Each row is a point on a tangle of strands that fork, close into loops and nearly touch. The rows are in no order.
Points whose rows are less than 45 apart are linked; no others are. Some points are linked to none.
K981:   5  13  -2   0  -2  -5  -6   7   9  -9   1 -26   3  10  23   3  10  11  11   9   4
K825:  18 -13  -4  13   2 -15  -5   9  13  -2  -5 -15  -3   9   8  14 -12   9  13  18   3
K915:   7   7 -10  -7  -4  12 -14  -7   1  -6   4  -7  21  17  12 -19  -6 -13  -1  -1   4
K126: -32   8   7  -3  -1 -28  16  10  11  -5  12  -3  -1 -10   5   4  14   0   3  -1   1
K513: -10  -1   8  -2 -23  11 -21  -8  18 -11  10  -9   8 -17   7  20  -4   3   2  -9 -15
K162:   2 -13  20  -6  11  12  -7 -14  -5  -2 -19  -8   6   0   5   1  11  15   7  15  12
K857:   6   1  -6  -5   4  -8   2   7   5  29 -12   7   7   6  -3   7 -11 -13  -6 -17   0
K606:  -4  -3  10  -1  26  11   4 -12   6  21 -15   1   1   2  13   9  -8  25  10  18  -7
K548:   3 -18  -7  -5   6   9   6   2  14   9   9  11  -2  15   7  26   0  21  11   0  -4
K796:  14  -8   2  -6   7 -14  -6  10   9  -2  -7 -14   5  12  15   0   4  30  13  13  -3
K73:  -6  13   3 -13   0   9  -1 -19 -28  -1  26   4  -4 -15  -9   1   1  -8 -16 -18  11
K771: -21   6   9 -24  -3   1  -8  -5  -1  -9  -1  -4   9  -7  12 -19  -1  28   0  -9   2
K89:  17   5  -8   6  -2   8   0  -3   2   0  -2   0  10   9   0 -30 -12 -17  17   7  15
K600:  -4  14  -3 -21  25  -7   0  -4   2  17 -11   9   6   5  15  17   2  19 -19  -7 -17
K696: -10  -6  -1   3   9  -7   9  -1   4   1 -28  14   4 -17 -27   6 -18   1   2  -7   3
K803:  20   2   6  32  -9   1   3  10  -2  11   3   1  -8 -25 -18 -16  -4  -8  14 -17 -14
K841:  11   7  -5 -11 -14 -15 -18  21   2 -23  -3 -28  -3  16  16  -7  16   8   7  -3  -5
K581:  12  -8 -11   5  10  -9  15   6   6   9 -15   4  -8   9  -8  26 -16  -6   9   7  18
K584: -15   9  -2 -21  14  -8  10  -3 -12  17  -3  10  22  12   2  -3 -12  23  -7 -20   1
K914:  -7  -6  -7  -5  -7 -10  -2  -3  28 -10  28   6   4   1  18  24  -7 -12  -3   2  -5
K562: -19 -15   7   4  20   5   1   6  21  15 -10   0 -12  15  11 -19  12 -22   6  15  -7
K54:  10 -13  -1  -3   9   6 -24 -14  27   0  -9  -6  28   5   0   2  11   9  -1  16   1
K164:  24  -9  -1   0  -3  -3   0   0  -5   2 -12 -12 -12   5  -7  16  -3 -19   5  16  18
K312:   5   6  -1 -10 -29   4 -20   4 -18 -13  -9  -1   9  -5  -5   6   1  24  -4 -22   3
K172:  14  -8   5  13  14  -5   7  -4  -1  23   2  22 -15  -1 -15   1 -13 -23  -2   3   1
K639:  -2   7  -8   0   6  22   7   4  15   4   9   1 -28  19  16   7   1   5   9   6 -26
K496:  23  11  20  -1  -5  13 -25 -13 -14   2 -11 -18  16   4   3   0  17   4  -6  -2  17
K97:  10  11  -1  -9  11  14 -21 -16  24  -3  -9  -4  20  12   8  19  21  12  -6   5 -13
K203:   9 -11  -4   8  10   4   6 -11 -14   6  -8  18  -3  -6 -27 -13  -6 -19  -8  -4  -1
K648: -18  -7  -9  -9  -6  -6   6  10   6  -3  25  17   7  17  14  11  -3  16 -11  -9 -11
K726:  -5 -12  -1   0   5   5   8  -3  -5  13   7  21  15   8  -8   7   0  19 -17  -1   1
K356:  13  -1  -5  -9   7   6  -1   0 -20  -1 -15  -8  12  17 -19 -15   8 -19 -18 -10  18
K418:  -8  -8  -4   3   3 -18   3  12   8  -6   8  -1 -27 -13   2   7  -2 -29   5   9   0
K340:  -7   0  -2 -20   5   8 -11 -16   4  -4  -4  -6  14  16  16  -8   3  28  13  -4   4
K166:  -8  13  19  15   7  14   8  -4  15  12 -23 -13  -7   1   1 -15   5 -13  17  20   5
K821:   1  13   0  21  -6 -12   8  -4 -14 -14  10   1  -4 -38 -19  -7 -16   0  -7  -5  -7
K464:   4  -7 -12   3  -2   1  -1  10   4  -8  -1   8 -12   7   0 -13 -14 -16   4   0 -17
K245: -12  15   9  17   3   0  23   6  -5  11 -12   2 -21 -15  -6  20 -14  -3   2   3  -5
K552:  12  18 -11 -10   0  -1  -2  -3 -13  -5  -8  -1  18  25   1 -29   6  -7 -11  -4   8
K787:  -4  -7   8   4  15   5  10 -12  22  14  -1   5  -3   5  16  28   5  34  11   9 -10
K963:  26  -4  14 -13  -6   5 -18 -17 -17   9  -8 -14  -2  -8   8  -8   3  -7  -2  -8  23
K137: -26 -14  -4 -11  12  -9   8  -3  13  -2 -23  12   7  -4 -16  16  -1  -5  -9  -1   1
K83:  16   5 -11  25  -1 -17  12 -11 -13 -26  22   3  -1 -22 -22  -9  -3 -12   2  -3   8
K471:  21  -4  -6  35  -8 -17  -9  16   5  -8   2  -5   4 -13 -17 -24 -10 -14   9  -9 -15
K565:  15   1  11   8   2   5  10   7 -14  29   1   5 -26  -9  -3   1  -6 -18  -2  -2   6
K620:  -5   7  -6  -4  14  -5   9  -7 -10   8 -12  11  22   9  -3   8 -10  18 -24  -4 -12
K908:   6  12   4 -18  -5   4 -15 -13 -15   6   0  -3  -7 -12   1  -8   4 -16 -11 -17   8
K592:   5 -10 -12  22  -5  -3 -11  13   8 -16   4  -7 -12  -4 -21 -20  -7 -18   4   2 -24
K883:  -9   4  17  16   8   2  14   4  12  18 -11  -6   4   4  -7  -5  25  -3  18  18  10
K100:   7   3   4  13   5 -14   8   5 -11   6   4   0 -25 -21  -5  13   2 -31  -1   9   7
K511:  -8  24   7  24  -8  -5  10   4 -13  -5  -5   0 -17 -29  -8  11 -12  -9  -9   3 -15
K316:  -5   0   9   5  -9  13   3 -10 -17   0  31   8   2 -27 -14  14  -9   5 -12  -8   2
K616: -12   9  -3 -17   7  14   2   0   5   0  17  -1 -28   1  29  12 -12  10  -2   3 -20
K432: -25  -6   1  13   6 -27  21  18   9  -7  14   4 -20 -18  -3  -1   5 -20   6  -2  -2
K959:  12  16   9  12 -14  -3 -15  12 -20  -3  -5  -6   5   9   0 -25  10  19  -9  -2  -8
K732: -25  -2  -8   5  -1 -17  11  13  16 -11  13  -1  17   7  14  -4   8   3   1  13   3
K116: -12  -3  14  23  11   4  11  20  20  13 -12   2   3  14  -1 -14  21 -10   6  20 -12
K622:   7  -9  -5  15  11   5   5 -11 -11   0 -15  15  10  -6 -30  -6 -25   8  -2  -2  -4
K601:  17   2   8   6  -8  -2   3  -1 -15  16   8   0  14 -12 -18  -6  13  -1   0 -15  14
K474:   2 -11  10  11  -2  10   4  -5  -2  -2  -1   7  -5  -6  -8   1 -10   0  15  13   9
K306:  -8 -12   2 -10   8  -5  -1  13   9   9 -15  -9 -19  13  11 -13  10  -6  17   7  -3
K882:   9  -1  15   0  14  16   4 -21  -2  13 -11   5   6  -6  -1   2  -8   4   0  15   5
K10:  23  12  -3  -4 -13  -7 -15  18 -11  -1   1 -16  -4  23  11 -19  17   4  -4 -12  -2
K551: -22   3   0  -2   3  -2  17  -6 -20 -19   1   5  -1 -12 -18  -2   1   5 -11  -5  14
K533:  -3  -1   9 -12  -3  22   0 -10 -15 -14   7  -4 -13   2   5 -23  -3   9   8   5  20
K189: -36 -12  -3  -8   0 -10  18   5   0 -19 -15   7  -2  -7 -16   4  12   0  -2  -1  17
K218: -23 -19  -3   4  -2 -10   8  11  17  -8  17  13   8   9   7   8  17  13  -7   6 -15
K772:  -2   9  -7  -4 -15  -7 -15   1  17 -21  15  -9   2  -4  16   6   0  -8   1  -2 -16
K118:  -6   0   8   7 -13   7 -10   6  16 -15 -11  -4   1 -15 -14  22  -8   2   5  -6 -16
K209:  23  -7 -18  25 -15 -17  -4  -5   0 -24  10   5   9 -18 -18 -18 -10 -13   9  -8  -2
K353: -12  -3  -5 -20   1  -4  18   8 -12  21  -3  12   6   8  -7  -8   4  17   5 -22   8
K919:   8  -4  12  10  -2   3  12  -7 -29  14  15   8   7 -22 -20   5  -8  11  -8 -19   8
K951:  -3 -17  -9 -15  -4  10  -2  -2  -2  -7  12  -5 -19   4  21 -16  -9   0  18  11  11
K373:   8   0  11 -15   2  21 -15 -21 -10  -2   2  -3   3  14  13 -28   7  -4   0   5  11
K86:  -3   7   0  -2 -13   7 -12  -3 -12 -22   3   1  15   4  -4   9   9  26 -12  -6 -11
K115:   8   9   5   8  -5  -4 -16   9  -4  -7  -6  -6  -3   8  -3  -6  17   0 -14  11 -22
K77:  -8   1  -1  -2  -5   8  -2  -2  -5   1   2   8  30   5 -15  15  19  26 -14  -6  -2
K438:   4 -17  -1 -11 -14  -9   5  11  -6  13  19   3 -14   6  14   6  13  -1  -2  -6   6
K397:  10 -10   1 -12 -14   0  -2  -3 -14  -8  26   3 -11   8  17 -11   1  -3  -4   7  -1
K700:  -7   0  -1  -9  19   1   6   9   8  21 -13   7  -9   6  16   9  -6   0  -7  -7 -13
K59:   8   6  -1   5  -8   6 -20  11   3   1 -19 -11  -2  -9  -2   9  -4 -10  -5  -1 -17
K365:   2 -16  -9  -8  -1  10 -10  -8  16  -9  -9   5  16   9  10  -1  -3  13   3   4  -1
K267:  16  12  -3  -5   3 -11   2  -8 -12  14 -13   0   8  -1  -6   1 -19 -25   0 -16  14
K530:  -7  -6  10  12   1  21 -16  -8  17   1 -15 -14  -5 -23  -6 -17   1 -19  15  10 -11
K786:  10  -1  -6   1  -9   4  -4   0   1 -16  11 -11  -6   5  13 -21 -16 -17  17  21  11
K833:   4 -20  -7 -10  -7  17  -2  -2  -8   1  12  12  -3  12  -4  13  -8  14  -4  -6   5
K635: -14  21   0  -6  -2   1   1 -11   3  -3  20  -2   8 -16  16   8 -16 -16  -4  10   1
K240:  -6  -5 -15  -8  -9 -18  17   9 -17  -8   5  10   7  17 -12 -20  15  -3  -5 -23  19
K468:   2  29  -2  -8  11  13  -8 -12   7  -1  -6 -14   4  13  15  22  31  15 -10   7  -6
K858: -25  17   6  -4  -1 -12   7  -3  14  -5   6  -7   0 -27   6  17  -9  -4  -5  -1  -2
K945:  -8  13  -9   3  -8  -7   9  -1  13  -7  19   3   3  -3   3  16  -5 -26  -1  -1  13
K884:  14 -14   2  -1  -4   9 -12 -10  -7 -10  -3  -2 -15 -11 -13  -1 -11 -15  -5  15   8
K505:  -3  -3 -16  -9  -1   7  -4  12  11   7  -9  -2 -21  28  13   6   5   6   9   9  -7
K33:  -3   8  -7  -1  -3 -22  23  14 -11   9   4   7   7   9   3  -1  12   7  -8 -18  12
K864:  -8  -9 -13  -5 -15   6   4  16  -2  -6  18   6 -12   9   1  13  -2   1   1 -11   1

A fork is a point with three links, a tip a point with one. Leave the first point through the second and follow the links. Name the first fork or tip that comes.
K981 / K841 | K126
K945 / K914 | K825
K432 / K418 | K551

A tip is a point with one link. Name the tips that can be reached along the links from each point below, in the order of the rows.
K306 | K166, K616
K511 | K803, K464, K245
K919 | K496, K601
K97 | K771, K468
